A landscape with many valleys, sampled at points; each row gives a point and its height.
A ball rolls from a point to the lowest of its 2 nearest points, and stops where none of them is lower. Distance is the straight distance between rows; heights are no part of it.
q_66: [132  83 142 153  98 117 115  92 114 139 120 127 218  97 148  74 169 138
 185  97 134 131 133 158 102 146  99 128 137 133 159 144  92 103 155 145
 173 127  97  92  98 116 162  98 148 149  90 138 155  91 147 130 135]  (h 54.0)
q_399: [ 91 109 155 129 115  80 113 147 129 130 129 111 113  88 129 156 137  97
 104 143 117 106 115  85 164 120 171 168  99 150 139 131 144  53  44 208
 147 139 151 113 123 172  81 147 113 186 140 110 126 150 169 105  79]  (h 60.3)
q_900: [120 152  72 115  95  78 123 113 146 173  95 113 147  80 108 126 180 168
 182 148 125 119 119 101  88 120 101 141 114 143 112 120 129 138 119 164
 133 126 115 114 164 116  92  31 103 126 150 124 112  91 127 149 169]  (h 52.7)
q_852: [141 144  89 120 128 112 151 148 147 173  96 130 114 131  74  88 173 177
 127 135  96  75  99 133 122 172 146 110 113 115 112 176 133 124 100 187
 109  92 119 164 155 122 120  57 116 122 172 152 142 154 136 133 126]  (h 54.3)
q_539: [134 129 182 130 166  86 142 161 149 156 126 135  69 154 103 118 129 124
  85 123  82  98  98 128 145 145 183 106 149  74 162 144 134 124  81  89
 135 120 151 153 150 140 134 190 104 170 149  90 145 128 116  74 138]  (h 34.0)
q_285: [164 121 101 105 140 149 141 184 156 123 139 149 127 136  90 103 177 132
 105 112 100 103 124 170 117 134 151  90 115  93  69 167 123 104 117 159
  95 131 138 147 143  99 181 129 124 112 200 116 151 107 112 164  79]  (h 7.0)
q_817: [124 140 173 183 135 106 103  68 133 159 140 103 180 128 150 113 155  91
  96 155 128 158  95  83 187 102 140 146 131 153 167 128 168  79 177 129
 140 129  95 142  91 143 135 123 144 150  89 125 119 171 148  59 127]  (h 12.8)
q_690: [101  99 118 102 136 145 159 175 153 140 157 147 101 154 101 145  90 179
 108 123  94 136 149 132 131 116 134 119 155  51 145 123 120 171 121 133
 102 131 121 131 154 127 180 140 103 114 152 116 121 136  87 130 124]  (h 31.2)
q_904: [151 134 153 155 132 135  67  61 102 115  94 146 144  84 159  73 119 101
 145 119 146 132 130 137 157 146 112 117 154 188 146  96 102 114 174  65
 123  94 114 121  85  99 116 133 131 150  54 141 161 130 162 117 172]  (h 18.7)
q_746: [137 133  74  83 126 175 136 142 121  81 128 175 106 106 124 114 112 164
 146 118 111 135 164 167 109 134 121 119 151 112  91 122 105 186 105 124
 118 129 132 128 107 106 167 140 132 119 140 155 110 128 110 160 116]  (h 16.4)
q_348: [ 83 167 157 122 125 114 155 104 162 109 159 152  68 181 128 169  88 128
  78 148 114  96 114  88 140  91 149 172 164 101 155 137 139 127 147 117
 122 118 137 177 196 163 154 157  77 146 127  57 120 167 140 102  83]  (h 38.2)
q_397: [136 104  98  95 149 161 149 190 170 118 105 149  90 137 100 111 164 146
 128 128  58 118 108 157 140 138 180  80 128  85  79 162 149 145 114 152
 116 125 122 139 142  94 142 138 114 123 161 155 155 107 106 140 110]  (h 11.0)
q_944: [114 133 153 122 114  79 154 168 123 110  97 122 117  95 140 148 130 105
  87 156 135 124 122 133 133 146 158 152 133 106 129 127 172 134  66 173
 140 146 163  93 145 134  86 144  69 134 164 124 123 102 122  96 133]  (h 50.5)
q_694: [134 133 144 134 173 127 119 174 129 146 125 173  63 188 134 118  85 100
  84 130  80  89 112 136 158 147 152  96 131  97 167 185 148 151 107  66
  98 138 138 163 172 166 131 211 139 138 122  70 133 121 116  88 125]  (h 36.0)
q_887: [131 179 139 156  86 102 144 112 116  85 129 128 182 126 181 136 122 107
 125 130 131 196 129 168 135 122 116 150 150 127 107 124 167 167 119 154
 157 154 144  66 121 108 116 116  94 118 158 145  79  98 110 107 144]  (h 15.3)
q_636: [111 132 163 116  91 119 149 100 161  91 122 127 108 160 140 182 133 103
 109 136  81 142 117 130 158 119 127 124 141 120 133 139 165 120 146 137
 145 118 153 137 115 127 126 145  93 162 142 124 109 126 130 111 112]  (h 48.3)
q_989: [143 158 128 171 129 119 122  60 105 106 133 131 175  48 123  87 115 135
 181 154 160 169 113 134 109 143 124 155 147 175  99  94 130 149 151 102
 156  97 112  85 117 101 128  89 108 128 114 147 120 127 149 146 154]  (h 12.6)
q_751: [160 141  59  93 145 173 148 132 130 113 111 153 128  94 122  97 137 205
 126 115 105 135 138 164 100 152 125 121 126 106  80 127 106 199 121 122
 121 160 115 137 122  99 169  65 147  92 159 170 110 143 108 157 110]  (h 19.1)
q_679: [125 137 174 182 132 124 102  96 154 143 123 149 138 138 146 152 146  56
  97 123 126 136  98  97 194 132 141 123 126 153 160 181 173  89 184  84
 116 157 112 143 118 135 135 172 131 172 135 107 138 161 165  71 104]  (h 14.7)
q_265: [145 114 120 153  97 102 109  88 111 160 121 117 232  82 145  77 193 143
 189 110 126 137 134 164 141 133 110 107 110 139 118 147 100  99 152 185
 141 147 109 104 101  93 106  91 143 148 105 130 131  74 143 163 155]  (h 54.6)
q_883: [115 109 158 112 122 104 156 157 152 136 126 120 116  89 144 144 160 115
 112 160 116 167 123 141 168 111 158 125 137 119 109 152 184 133  93 146
 124 144 164  99 140 132  91 180  64 150 195 141 125 121 113  94 118]  (h 49.9)
q_560: [150 117 170 172 126 165  88  89 138 113 109 156 153 133 145 128 125  86
 129  99 128 153 122 127 175 142 135 102 134 161 157 146 147 105 167  84
 102 126 115 127  85 108 126 163 150 166  93 130 155 132 155  90 134]  (h 16.8)
q_866: [157 104 174 113 139  86 140 148 167 162 123 111  58 161 109 142 117 114
  89 101 145  89 119 116 115 111 142 113 154 110 145 120 109  94  97  91
 144  88 150 159 137 133 107 163 105 138 155  80 151 132 129 103 124]  (h 32.3)
q_491: [116 134 110 149 129 155 136 105 102 151 154  75 192 107 140 122 139 114
 187 173 142 189 100 116 132  84 132 127 103 125  74 141 130 147 139 145
 114 150 116 100 138 104 107 108 142 124 125 146  92  90 124 160 165]  (h 9.1)
q_156: [ 83 115 116 137 149 167 131 144 111 150 171  91 161 144 107 161 114 142
 118 150 100 160 142 100 155 104 150 150 119 152  76  98 151 133 162 109
  94 140  94 111 143 128 148 120 129 121 157 136 111 152 141 158 102]  (h 53.2)
q_911: [105 103 154 140  85  96 112 150 140 129 104 107 135  93 112 140 158  77
 169 126 172 128 117 113 131 138  98 154 146 157 118  88 138  95 107 169
 168  97 166  75 108 115  86 110  95 153 132 136 129  96 144 114 122]  (h 51.9)
q_228: [146 147 138 146 126 116 154  72  77  98 150 122 184 126 141 117 124 163
 160 116 160 179 142 118  72 128 107 108 117 137 147 112 125 156 119 137
 158 146 138 122 114 123 133 100 141 113 120 129 105  90 132 133 156]  (h 17.6)
q_252: [134 151 172 107 129 110 120 121 146  78 153 145  94 176 127 168  71 123
  84 109 157  97 168 137 131 126 126 143 174 106 176 109 124 124 149  78
 107 111 149 148 174 112 157 162 104 118 150  68 127 110 108 117 117]  (h 41.1)
q_559: [161 152 135 129 139 188 122  94 119 130 143 134 114 173 190 145  75  74
  87 109 146 148 126 137 125 113 101 139 122 114 162 170 128 149 176  86
  87 153 142 133 121 140 128 155 164 103  69  95 105 109 105 117 144]  (h 23.0)
q_876: [ 90 147 111  95 145 140 167 103 135 121 103 108  87 188 122 155  77 123
 103 139  64 128 136 109 169 119 113 109 156 138 133 145 144 154 135 124
 101 129  97 149 151 187 124 138 108 145  97 136 119 174 111 123 133]  (h 34.5)
q_614: [111 155 114 119  71  88 146 153 148 129  81 135 120  80 147 136 165 132
 142 135 135 136 108 123 109 139 138 171 128 130 129 109 186 132  63 173
 141 139 129  86 139 144  65  66  66 118 139 156 118 106 139  94 152]  (h 51.3)
q_996: [159 111 118  90 135 118 125 204 135 101 116 161  75 160 123 122  92 133
 106 102 124  55 140 171 116 156 138 126 110 110 134  94  95 136 104  65
 104 112 143 138 115 123 151 157 150 114 141 108 145 113  98 133 154]  (h 42.7)
q_375: [160 184 139 123 151 134 139  90 126 168 123 130 101 179 193 109 101 125
  92 116 126 143 118 127 120 134 114 111 128 131 179 155 148 147 157 120
 106 162 150 154 128 188  99 140 135 122  76 116 145 114 106  97 156]  (h 24.8)
q_280: [ 99 126 125 142  88 154 132 154 107 164 155 103 166 101 123 132 139  90
 188 143 156 180 131 119 131  88 106 133 142 146  75 141 152 157 135 183
 123 138 119  66 144  89  90 113 115 136 141 124 114 101 128 131 151]  (h 9.6)
q_600: [142 136  55  86 135 190 115 175 135 134  88 166 110  88 131  96 168 186
 142 129 105  83 118 163 106 165 160 109 124 104 108 138  82 178 114 118
 141 117 110 163 127  75 170  78 177  81  94 162 120 158 108 135  88]  (h 17.7)
q_844: [164 111 109 120  95 123 100 138 100 154 141 148 196  83 124  77 205 121
 162 111 147 114 158 162 127 121 111 121 110 145  96 171  99 132 141 174
 136 144 132  97 114  69 132  93 180 128 143 111 135  92 141 170 130]  (h 55.4)
q_819: [134 123 140 128 195 112  98 164 129 142 115 173  72 168 165 104  97  78
  90 111 105  68 127 136 191 166 166  76 138 153 147 170 163 127 105  85
 109 161 135 151 155 189 108 228 155 173 123  71 169 139 111  96 133]  (h 37.8)
q_78: [116 157  85 143 162 105 168 139 100 178 129 112 129 113  78  90 126 186
 118 172 124 132 123 115 146 137 141 147 145 125 111 145 178 174  95 164
 102 146 118 148 151 152 122  68 118 115 175 168 111 166 117 105 138]  (h 56.1)
q_213: [165 121 126 113 131  88 127 132 148 119 139 117 141 138  98 102 144 154
 105 118 135 119 157 161 114 100 126  92 122 123 123 120 125  94 116 141
 135  97 145 173 126 112 143 111  95 117 188 147 146 148 154 149  83]  (h 14.5)
q_372: [105 100  84 109 157 202 146 199 157 138 117 150  92 144 119 132 106 155
 131 144 113 100 127 140 127 150 157 119 132  95 134 121 115 166  96 100
 127 134  87 147 126 125 154 163 165  88  85 142 116 164  93 114 129]  (h 46.4)
q_726: [129 145 128 137 164 171 159 127 107 132 167 132 108 183 126 163  81 153
 101 113 148 160 138 112  89 141 115 144 131 143 110 112 130 175 149 115
 119 164 104 122 136 153 162 137 138  92 136 143 124 130 116 130 135]  (h 19.5)
q_859: [126 103 160  94 126  82 150 119 178  95 148 118  78 129 102 161 149 115
  99 148 112 122 110 114 137 102 154 112 142 104 111 146 165  93  96 146
 157 122 157 155 140 131 132 168  72 150 173 125 119 137 138 103  96]  (h 49.2)
q_500: [156 146  58  99 123 151 120 105 100 120 119 146 160  86 123  88 179 151
 173 133 106 107 146 168 115 123 103  99  95 114  93 139  88 145 137 165
 117 145 137 151 102  92 136  92 181 115 116 134 111 112 110 199 128]  (h 56.5)
q_424: [152 147 170 103 124 128 129 126 128  81 147 140  82 173 153 152  56 113
  69  67 128 120 167 149  95 125 118 162 155 113 160 123 136 165 171  99
 102 131 132 137 136 115 126 138 128 107 124  91 131  88  89 120 131]  (h 42.6)
q_637: [124 150 137 178 112 110 107  82 126 125 117 119 207  88 165 107 166  94
 124 180 152 172 102 120 191  93 132 136 121 150 131 124 194  87 142 162
 147 138 106 105 106 123 105 114 115 137 115 155 112 130 133  84 153]  (h 11.7)
q_179: [ 95 138  90 112 117 145 119 123 139 146  82 123  99 138 115 125  89 161
 172 130  79 117 139 122 116 138 119  83 119 134 155 115 107 153 132 105
 120  89 101 120 146 148 110  94 121 111  66 147 149 134 122 162 163]  (h 50.8)
q_684: [ 97 128 155 158 118  96 124 154 139 166 116 107 132 125 144 172 160 100
 123 139  93 143 107  97 169 123 159 158 113 152 127 136 165  81  97 191
 113 147 151 106 119 153 104 130 110 188 150 132 111 132 156 114  93]  (h 60.7)
q_286: [161 122 161 119 113 101 167 154 136 137  98 135  97 140 109 126 145 151
 104  95 122 115 112 135  86 164 130 105 133  97 162 121 107 131 106 129
 145 106 158 139 118 137 123 127 109 133 158 139 161 107 117 102 134]  (h 30.2)
q_314: [112 109  73 131 140 216 108 116 106 106 165 115 148 132 139 139 113 117
 155 151 108 118 132 118 153 126 128 116 111 131  50 123  91 129 146 102
 135 126  67 152 101  99 163 140 193 117  41 122  89 162 119 194 140]  (h 54.8)
q_19: [ 91 132  64 125 128 175 134 141 117 158  89 116 137 108 116 117 136 178
 199 156  85 111 133 121 126 159 157  81 112  91 143 143 107 171 104 140
 114 108  91 148 140 117 113  93 179  94  54 159 137 124  85 161 161]  (h 49.7)
q_200: [134  86 162 130 127 125 125 164 137 165 118  98  65 162 105 150 110 109
 145  93 162 112 132 105  98 102 124 141 129 164 114  90 114 103 116  96
 142  93 140 132 129 150  86 139 114 129 159 114 151 131 141 133 121]  (h 33.8)
q_181: [ 97 134 140 130 123  85 103  76 133 118  91  93 174 104 180 126 155 115
  81 131 187 134 133 102 139 112 135 189 151 166 182 110 141  78 131 115
 176 143 103 128 120 147  98 135 120 168  95 133 161 162 157  74  96]  (h 59.0)
q_289: [150 156 105 125 102 138 144 119  99  90 119 143 143 102 145 110  98 131
 151 116 114 182 144 171 102 130 114 136 156 124  81 115 142 188 113 141
 143 143 141  73 143 111 132 118 110 121 150 160 115 109 122 141 132]  (h 13.6)
q_538: [ 99  96 140 109 108  79 104 132 145  86  97 101 132  78 165 126 133 100
  82 130 184  96 134 104 130 111 150 190 134 161 168 122 123  41  99 126
 179 118 121 134 124 157  86 162 117 170 122 133 176 168 161  94  79]  (h 59.5)
q_831: [145  98 148 119 140 136 135 148  92 131 152 137 134 131 109 106 127 123
 164  90 167  93 142 135  84 125  83 159  98 144 121  93  54 131 134  99
 147 115 127 104  98 100 136 129 195 121 125 128 124 124 130 168 159]  (h 38.8)
q_223: [116 135 144 111 169  97 113 104  96 147 120  89 168 114 162 122 124 120
  75 149 185 138 150 124 140 135 104 174 144 179 166 118 125  99 145 102
 125 185 118 114 125 177 121 142 139 157 132 133 146 158 133  86 120]  (h 58.5)
q_350: [138  89 124 119 150 148 120 152 151 190 125 107  81 143  89 121 154 148
 182  98 129 111 103 101  77 121 115 122 102 175 124 102 101 108 125 109
 132 101 111 142 143 138 111 108 152  95 130 131 159 135 151 176 125]  (h 35.4)
q_497: [147 115 114 133 157 188 113  98  83 134 143  95 143 127 146 170 119 120
 176 139 138 162  79 108 143 129 135 138  98 119 101 119  76 102 130  78
 106 162 101 134 133 135 131 118 194 128  54 137 107  96 134 163 189]  (h 56.4)
q_251: [148 123 101 121 155 152 141 177 140 115 167 166 100 164  86 125 145 162
  98 103 107 105 138 162  86 145 131 126 105 117  75 106 111 117 150 118
 109 125 115 163 144 116 194 122 133  93 182 121 154 136 121 161  82]  (h 11.6)
q_263: [ 69 123 120 133 135 138 123 123 117 147 134  81 121 141  99 166  95 141
 113 143 116 151 124  82 135 102 115 170 135 159  87  90 125 124 147 136
 135 147  92 118 130 157 120  86 113 140 139 135 128 162 129 120 113]  (h 52.6)
q_597: [158 147 142 126 138  95 114  59  97  86 125 130 190 129 152  85 129 147
 130 110 192 168 154 133  94 130 111 104 144 165 172 112 124 125 146 105
 164 146 113 127 123 130 138 129 128 128 102 138 151 116 155 106 139]  (h 16.1)
q_853: [120 152  95 138 146 107 175 132 126 141  97 121  97 147  68 107 132 186
 105 139 105 100 108 127 119 179 140 149 140 108 120 154 145 160 106 151
 113 109 118 136 137 145 131  68 105 129 159 171 131 158 120 109 142]  (h 55.3)
q_573: [139 172  71 118 104  88 127 127 164 181  82 129 123 100  92 100 183 170
 151 150 112  84 126 115 105 126 126 118  98 144  96 168 143 130 106 180
 127 116 120 133 168 108 100   4 104 110 174 137 128 122 154 137 138]  (h 53.4)
q_266: [116 106 156 159  75  81 129 124 140  86 133 104 129 109 112 136 147  82
 110 112 183 118 106 107 114 137  93 168 173 109 119  82 146 121  86 164
 194  84 162  87 110  99 111 114  80 115 146 117 114 120 154  99 116]  (h 51.2)
q_88: [154 110 140 122 102  91 109 138 149 117 174 144 164 131 102 102 142 144
 112 128 134 100 196 184 165  97 140  88 128 101 139 129 119  79 127 161
  98  88 152 159 114 112 177 140 115 138 181 112 137 115 154 149  89]  (h 13.0)
q_632: [159 159 133 134 150 164 127  65  86  85 164 123 144 160 178 115  70 113
 120 126 173 164 144 122 116 119  94 107 111 130 160 145 116 165 158  91
 117 147 137 138 121 135 126 153 168  92  54 119 109 127 106 135 161]  (h 21.5)
q_598: [ 74 148 165 165 127 113 128 133 143 116 140 134 122 127 141 174 115  63
  76 199 146 116  94  65 168 106 123 169 113 139 136 162 167 109 139 142
 118 143 157 123 163 151 140 180  90 147 158  96  98 156 141  90  77]  (h 18.6)
q_388: [100  89  98 138 140 180 157 213 134 177 114 113 114 134  81 109 116 145
 153 157 122 117 129 126 164 152 171 116 151 101 140 141 145 169  81 117
 108 106 108 113 150 131 122 160 162 110 121 151 136 171 103 104 118]  (h 47.6)
q_455: [145 136 126 117 149 140 150 156 107 174 146 128 107 123 129 128 160 181
 126  86 122 127 136 142  84 150 141 105  88  89 151 135 112 143 140 141
 117  97 149 165 105 131 128 110 146 102 139 141 140 157 102 138 121]  (h 27.9)
q_917: [120 128 143 123 123 130 107 119 141  98  90 139  99 156 155 160 121  74
 117 128  76 150 129 126 164 155 146  69 136 138 130 153 134 136 141 102
 103 151 161 140 114 152 121 188 119 168 121 125 143 112 138 123 128]  (h 47.2)
q_513: [ 83  92 116  94 158 169 148 144 166 147 133 125  98 146  98 149  94 133
 100 144  87 159 138 111 172 109 133 109 133  94 115 140 146 146 143 119
 111 158  96 114 160 166 150 164  94 129 160 123 129 171 111 117 108]  (h 32.9)
q_3: [108 105 164 126 126  46 105 132 155 117  87 119  84 103 137 145 133  97
 109 122 135  74 109 107 150 129 167 159 116 151 157 140 117  39  71 150
 160 131 140 135 123 167  82 164 102 185 129 116 153 146 171 116 101]  (h 59.9)
q_390: [119 120 109 133 142 174 137 172 107 178  98 109 125 111 106 135 124 139
 171 157  93 134 131 121 160 157 149 118 141 108 154 143 126 167  87 134
  83 136 116 111 127 138 115 119 183 119  97 159 128 123  99 129 145]  (h 48.6)
q_288: [116 100 160 140 103 115 113 122 123 142 112  92 148 104  98 139 126  86
 196 118 151 129 124 112 115 145  78 151 126 160 136  99 105 107 117 138
 134 102 145  73 122 115 100 104 144 145 109 139 125  89 135 157 145]  (h 52.5)
q_7: [ 89 142 183 161 120 100 121 115 150 105 126 144 127 146 135 188 131  50
  81 149 135 133 100  86 169 133 163 136 123 121 159 186 172  92 139  99
 148 133 147 132 142 124 126 192 107 188 157  81 128 149 165  60  96]  (h 16.7)
q_404: [106 154 162 129 117 109 149 120 127 134 174 149  90 169 129 165  77 177
 104 123 110 105 141 110 129 111 122 172 162  95 167 117 129 130 162 119
 119 114 145 181 166 145 174 121  79 119 141  73 134 139 120 126 103]  (h 39.5)
q_300: [120 139  96 124  61  54 131 122 132 149 116 122 137 100 136 143 161 169
 148 113 153 129 128 110  97 125 104 160 137 118 127 103 149 124  77 171
 169 117 142 121 130 121  71  33 103 102 154 131 110 115 154 117 137]  (h 51.8)
q_824: [120 138 165 171 156 138 131 147  93 100 146 146 163 160 143 141  96 123
  99 145 159 166 127 122  99 128 121 133 121 145 132 109 141 137 131 139
 126 151 149  74 118 127 154 161 115 110 168 145 129 121 132 124 111]  (h 21.9)
q_264: [129 147 114 177 123 127 121  61 102 140 151  87 187  59 131  86 158 125
 186 160 164 192  74 120  98 109 133 138 120 136  52 101 160 139 163 141
 146 141 109  94 159  88 123  57 118 115 138 145 100  88 139 143 165]  (h 10.7)
q_616: [143 120 129 129 121 172  91 133 142  89 121 162  82 172 161 148 109  88
 118 107  97 107 154 138 142 136 125  96 137 138 130 138 125 140 150  87
  94 141 152 166  81 154 122 184 162 133  84 121 122 126 119 150 136]  (h 46.1)
q_731: [124 130 125 105 165 147 101 141 154  93  95 151  78 154 177 131  81  28
 105 123 147 105 133 139 181 166 142  99 127 149 152 175 153 115 151  53
  89 188 149 145 143 187 121 221 165 148 116  85 149 129 106 115 128]  (h 39.7)
q_530: [175 149  76  99 140 161 100 117  95 108 149 178 135 100 159  85 167 169
 154 116 134 105 152 157  65 148 105 118  79 128  93 112  61 143 138 111
 149 128 147 173  88 104 154 117 181 114  88 136  97 146 150 195 131]  (h 57.4)
q_216: [100 176 126  99 145 121 140 103 172  99 132 157  59 206 148 163  84  79
  68 138  98 102 121 114 160 131 131 127 162 129 148 175 150 152 156 110
 115 133 132 168 178 159 136 172 105 157 126  82 129 150 122 116 123]  (h 36.5)
q_403: [139 132 142 157 122 102 115  64 111  88  95 145 173  66 142  76 114 139
 140 126 199 151 138 141 106 127 116 147 148 188 167  82 115 117 153  97
 175 111 113  95 129 117 129 117 100 138 126 147 165 124 163 109 130]  (h 14.4)
q_35: [145 110 146 120 145 104 129 132  99 130 100 108 157 123 128 116 133 121
 111 115 160 127 144 125 121 141  84 161 125 167 152  89 108 101 117 103
 119 155 134 113 102 171 135 138 141 138 142 139 153 124 139 122 131]  (h 57.9)
q_259: [123 111  77 100 122 194 118 184 171 119  78 158  92 114 111 100 162 184
 119 120  73  90 108 151 132 154 196  95 126  56 111 164 105 154 132 134
 133 108 118 149 125  75 151 114 144 122 107 149 161 140  84 132 105]  (h 14.6)
q_325: [129 106 101 109 133 173 122 178 146 101 135 179  65 178 140 146 101 124
 118 125  97  81 148 165 133 148 128 124 130 117 114 116 117 148 133  92
  94 119 116 159 116 147 159 187 146 122 106 110 137 132  98 154 128]  (h 44.7)
q_18: [125 140 132 174 124 137 118  91  92 132 143  93 207  93 141 137 136  86
 142 185 133 202  97 137 191  96 137 126 114 130  84 133 139 121 166 131
 103 133 126  94 116  91 125 118 131 124 128 161  91 120 124 121 159]  (h 10.5)
q_324: [151 135 145 127 148 123 139 136 125  94 168 163  98 164  89 151  89 154
 104 103 159 113 127 136  78 136 120 125 137 128 101  98 111 144 124  91
 139 130 131 127 128 113 181 130 107 101 193 116 150 116 128 132 123]  (h 16.2)
q_450: [174  97 138  97 139 128 141 187 101  84 135 156 105 132 123 111 102 111
 134  86 184  88 156 141  88 138 113 152 103 152 122  77  83 148  90  52
 125 122 141  93 130 134 134 138 168 107 159 125 119 131 129 140 141]  (h 40.6)
q_260: [125 128 159 119  60  77 148 140 157 116 153 121 137 131 126 153 155 122
 111 108 170 140 135 140 123 120  92 143 172  81 137 130 157 132 114 207
 184 114 163 107 111 131 108 113  90 111 133 123  84 111 115  86 123]  (h 50.4)
q_137: [154 158 140 142 142 138 152 115 127 181 120 117 106 152 156 125 137 155
 127 116  75 180  96 125  88 129 142 107 104 117 153 134 122 136 163 133
 119 135 151 149 116 174 104 120 143 108  99 145 134 129 116 118 142]  (h 26.1)
q_894: [100 105  77 121 144 197 123 142 114 121 160 101 157 144 124 137 113 139
 144 139  86 145 149 139 158 100 133 126 112 147  75 111 116 138 156 109
 111 134  70 124 125 104 157 119 167 109 120 137 113 154 115 186 103]  (h 53.9)
q_901: [105  96 148 166 119  97  78  85 108 132  99 103 206  83 110 105 136 116
 183 143 152 139 123 123 124 144  90 131 128 181 165 111 115  83 138 143
 146 126 101  79 129 144 116 101 136 168  78 119 137  68 135 143 158]  (h 53.3)
q_333: [155 136 146 131 156 136 105 113  90 154 111 102 130 123 135 151 116 120
 142 130 142 158 120 125 151 130 120 129 111 161 150  91  94  97 131  84
  90 162 130 121 127 170  97 135 172 145  76 142 148 110 127 153 162]  (h 57.1)
q_526: [141  79 147 127 151 143  88 137 112 184 132 117 135 132 112 117 167 146
 190  95 141  97 110  99  85 134 102 127  78 173 131 103  58  77 144 108
 127 130 119 141 112 116 109  96 194 122 110 118 150 100 140 184 151]  (h 36.9)
q_969: [144 149 129 132 144 164 152  85  75  78 169 127 165 136 131 125  87 128
 155 124 133 161 134 131  88 137  95 122 120 115 117 126  94 178 142 129
 134 136 124 104 105  98 146 134 170 107  87 129  89 118 104 154 149]  (h 19.6)
q_448: [119 119 118  96 134 173 151 171 124 149 168 130  96 135 120 142 121 186
 109  89  97 141 152 145  95 124 158  99 108  53 145 127 104 160 148 139
 117  95 122 135 124 132 162 129 116 103 134 125 130 166  77 135 109]  (h 29.6)
q_461: [117 124  71 111 135 201 110 125 105 123 127 108 114 139 156 160 104 135
 175 144  94 117 128 120 139 130 121  96  93 125 102 120  75 129 119 111
 106 139  77 155 117 143 120 122 180 115  25 126 109 129 119 172 164]  (h 55.6)
q_826: [122 113 145 136  92 156 156 145 120 121 175 130 170 121 116 138 128 110
 162 135 131 155 163 143 135  96  94 121 146  93 122 144 128 174 137 170
 126 125 134  78 126  64 138 140 130 113 140 128  85 101 100 135 141]  (h 7.3)
q_888: [133 102 146 150 108 132 120 145 121 141 194 128 176 121  93 121 161 135
 131 133 138 104 161 157 157 112 117 113 124 103 138 136 125 111 166 178
 102  86 153 123 109  70 165 140 132 127 156 116 121 114 119 148 122]  (h 10.4)
q_582: [169 141 121 131 141 156 110  79 112 126 146 163 115 122 147 100 115 165
 161  78 149 128 133 153  51 115  86 113  90 140 133 110  83 143 172  98
 143 110 132 158 103 125 134 108 141  89  70 143 137 109 152 169 153]  (h 58.4)
q_191: [124 115 119 147 100  65 103  82 158 139 147  75 157  96 113  91 179 133
 139 127 145 131 112  83 115  80 117 176 106 138 130 119 168  72 141 165
 173 100 133 177  94 103 102  84 105  91 127 153 100 138 165 129 114]  (h 17.2)
q_681: [104 141  99 108 116 127 143 119 125 141 100 108 123 146 110 158 113 161
 154 136  90 127 145 111 102 118 121 114 137 147 115 105 114 141 122 149
 147 101  98 126 127 131 103  89 110 110 124 153 136 138 134 159 140]  (h 51.6)
q_478: [134 140 137 108  94  58 163 123 166 124 154 125  97 115 116 140 141 137
  91 128 134 102 119 117 128  97 145 136 154  79 144 143 161  97  78 201
 154 111 157 159 118 137 108 127  79 134 151 127  94 150 139 107 109]  (h 49.8)
q_565: [109 124 161 152 133 122 133 144 127  97 128 156 130 164 128 169  97  83
 110 169 140 128 126 121 160 127 112 125 126 139 155 139 138 104 135 121
  92 136 156 104 167 157 162 198 115 127 162  94 132 126 125 115 108]  (h 20.8)
q_916: [160 121 131 129 112  64 108  93 151 106 152 115 161 104 105 112 144 146
 120 121 176 131 142 130 109  87 113 134 139 132 121 107 159 100 121 162
 167 103 144 149 108  98 137 123  78 112 178 158 136 148 173 117 100]  (h 16.0)

Where does a ball stop that starts at each point below?
q_844 -> q_866
q_969 -> q_491
q_399 -> q_866
q_461 -> q_866
q_19 -> q_866
q_191 -> q_826
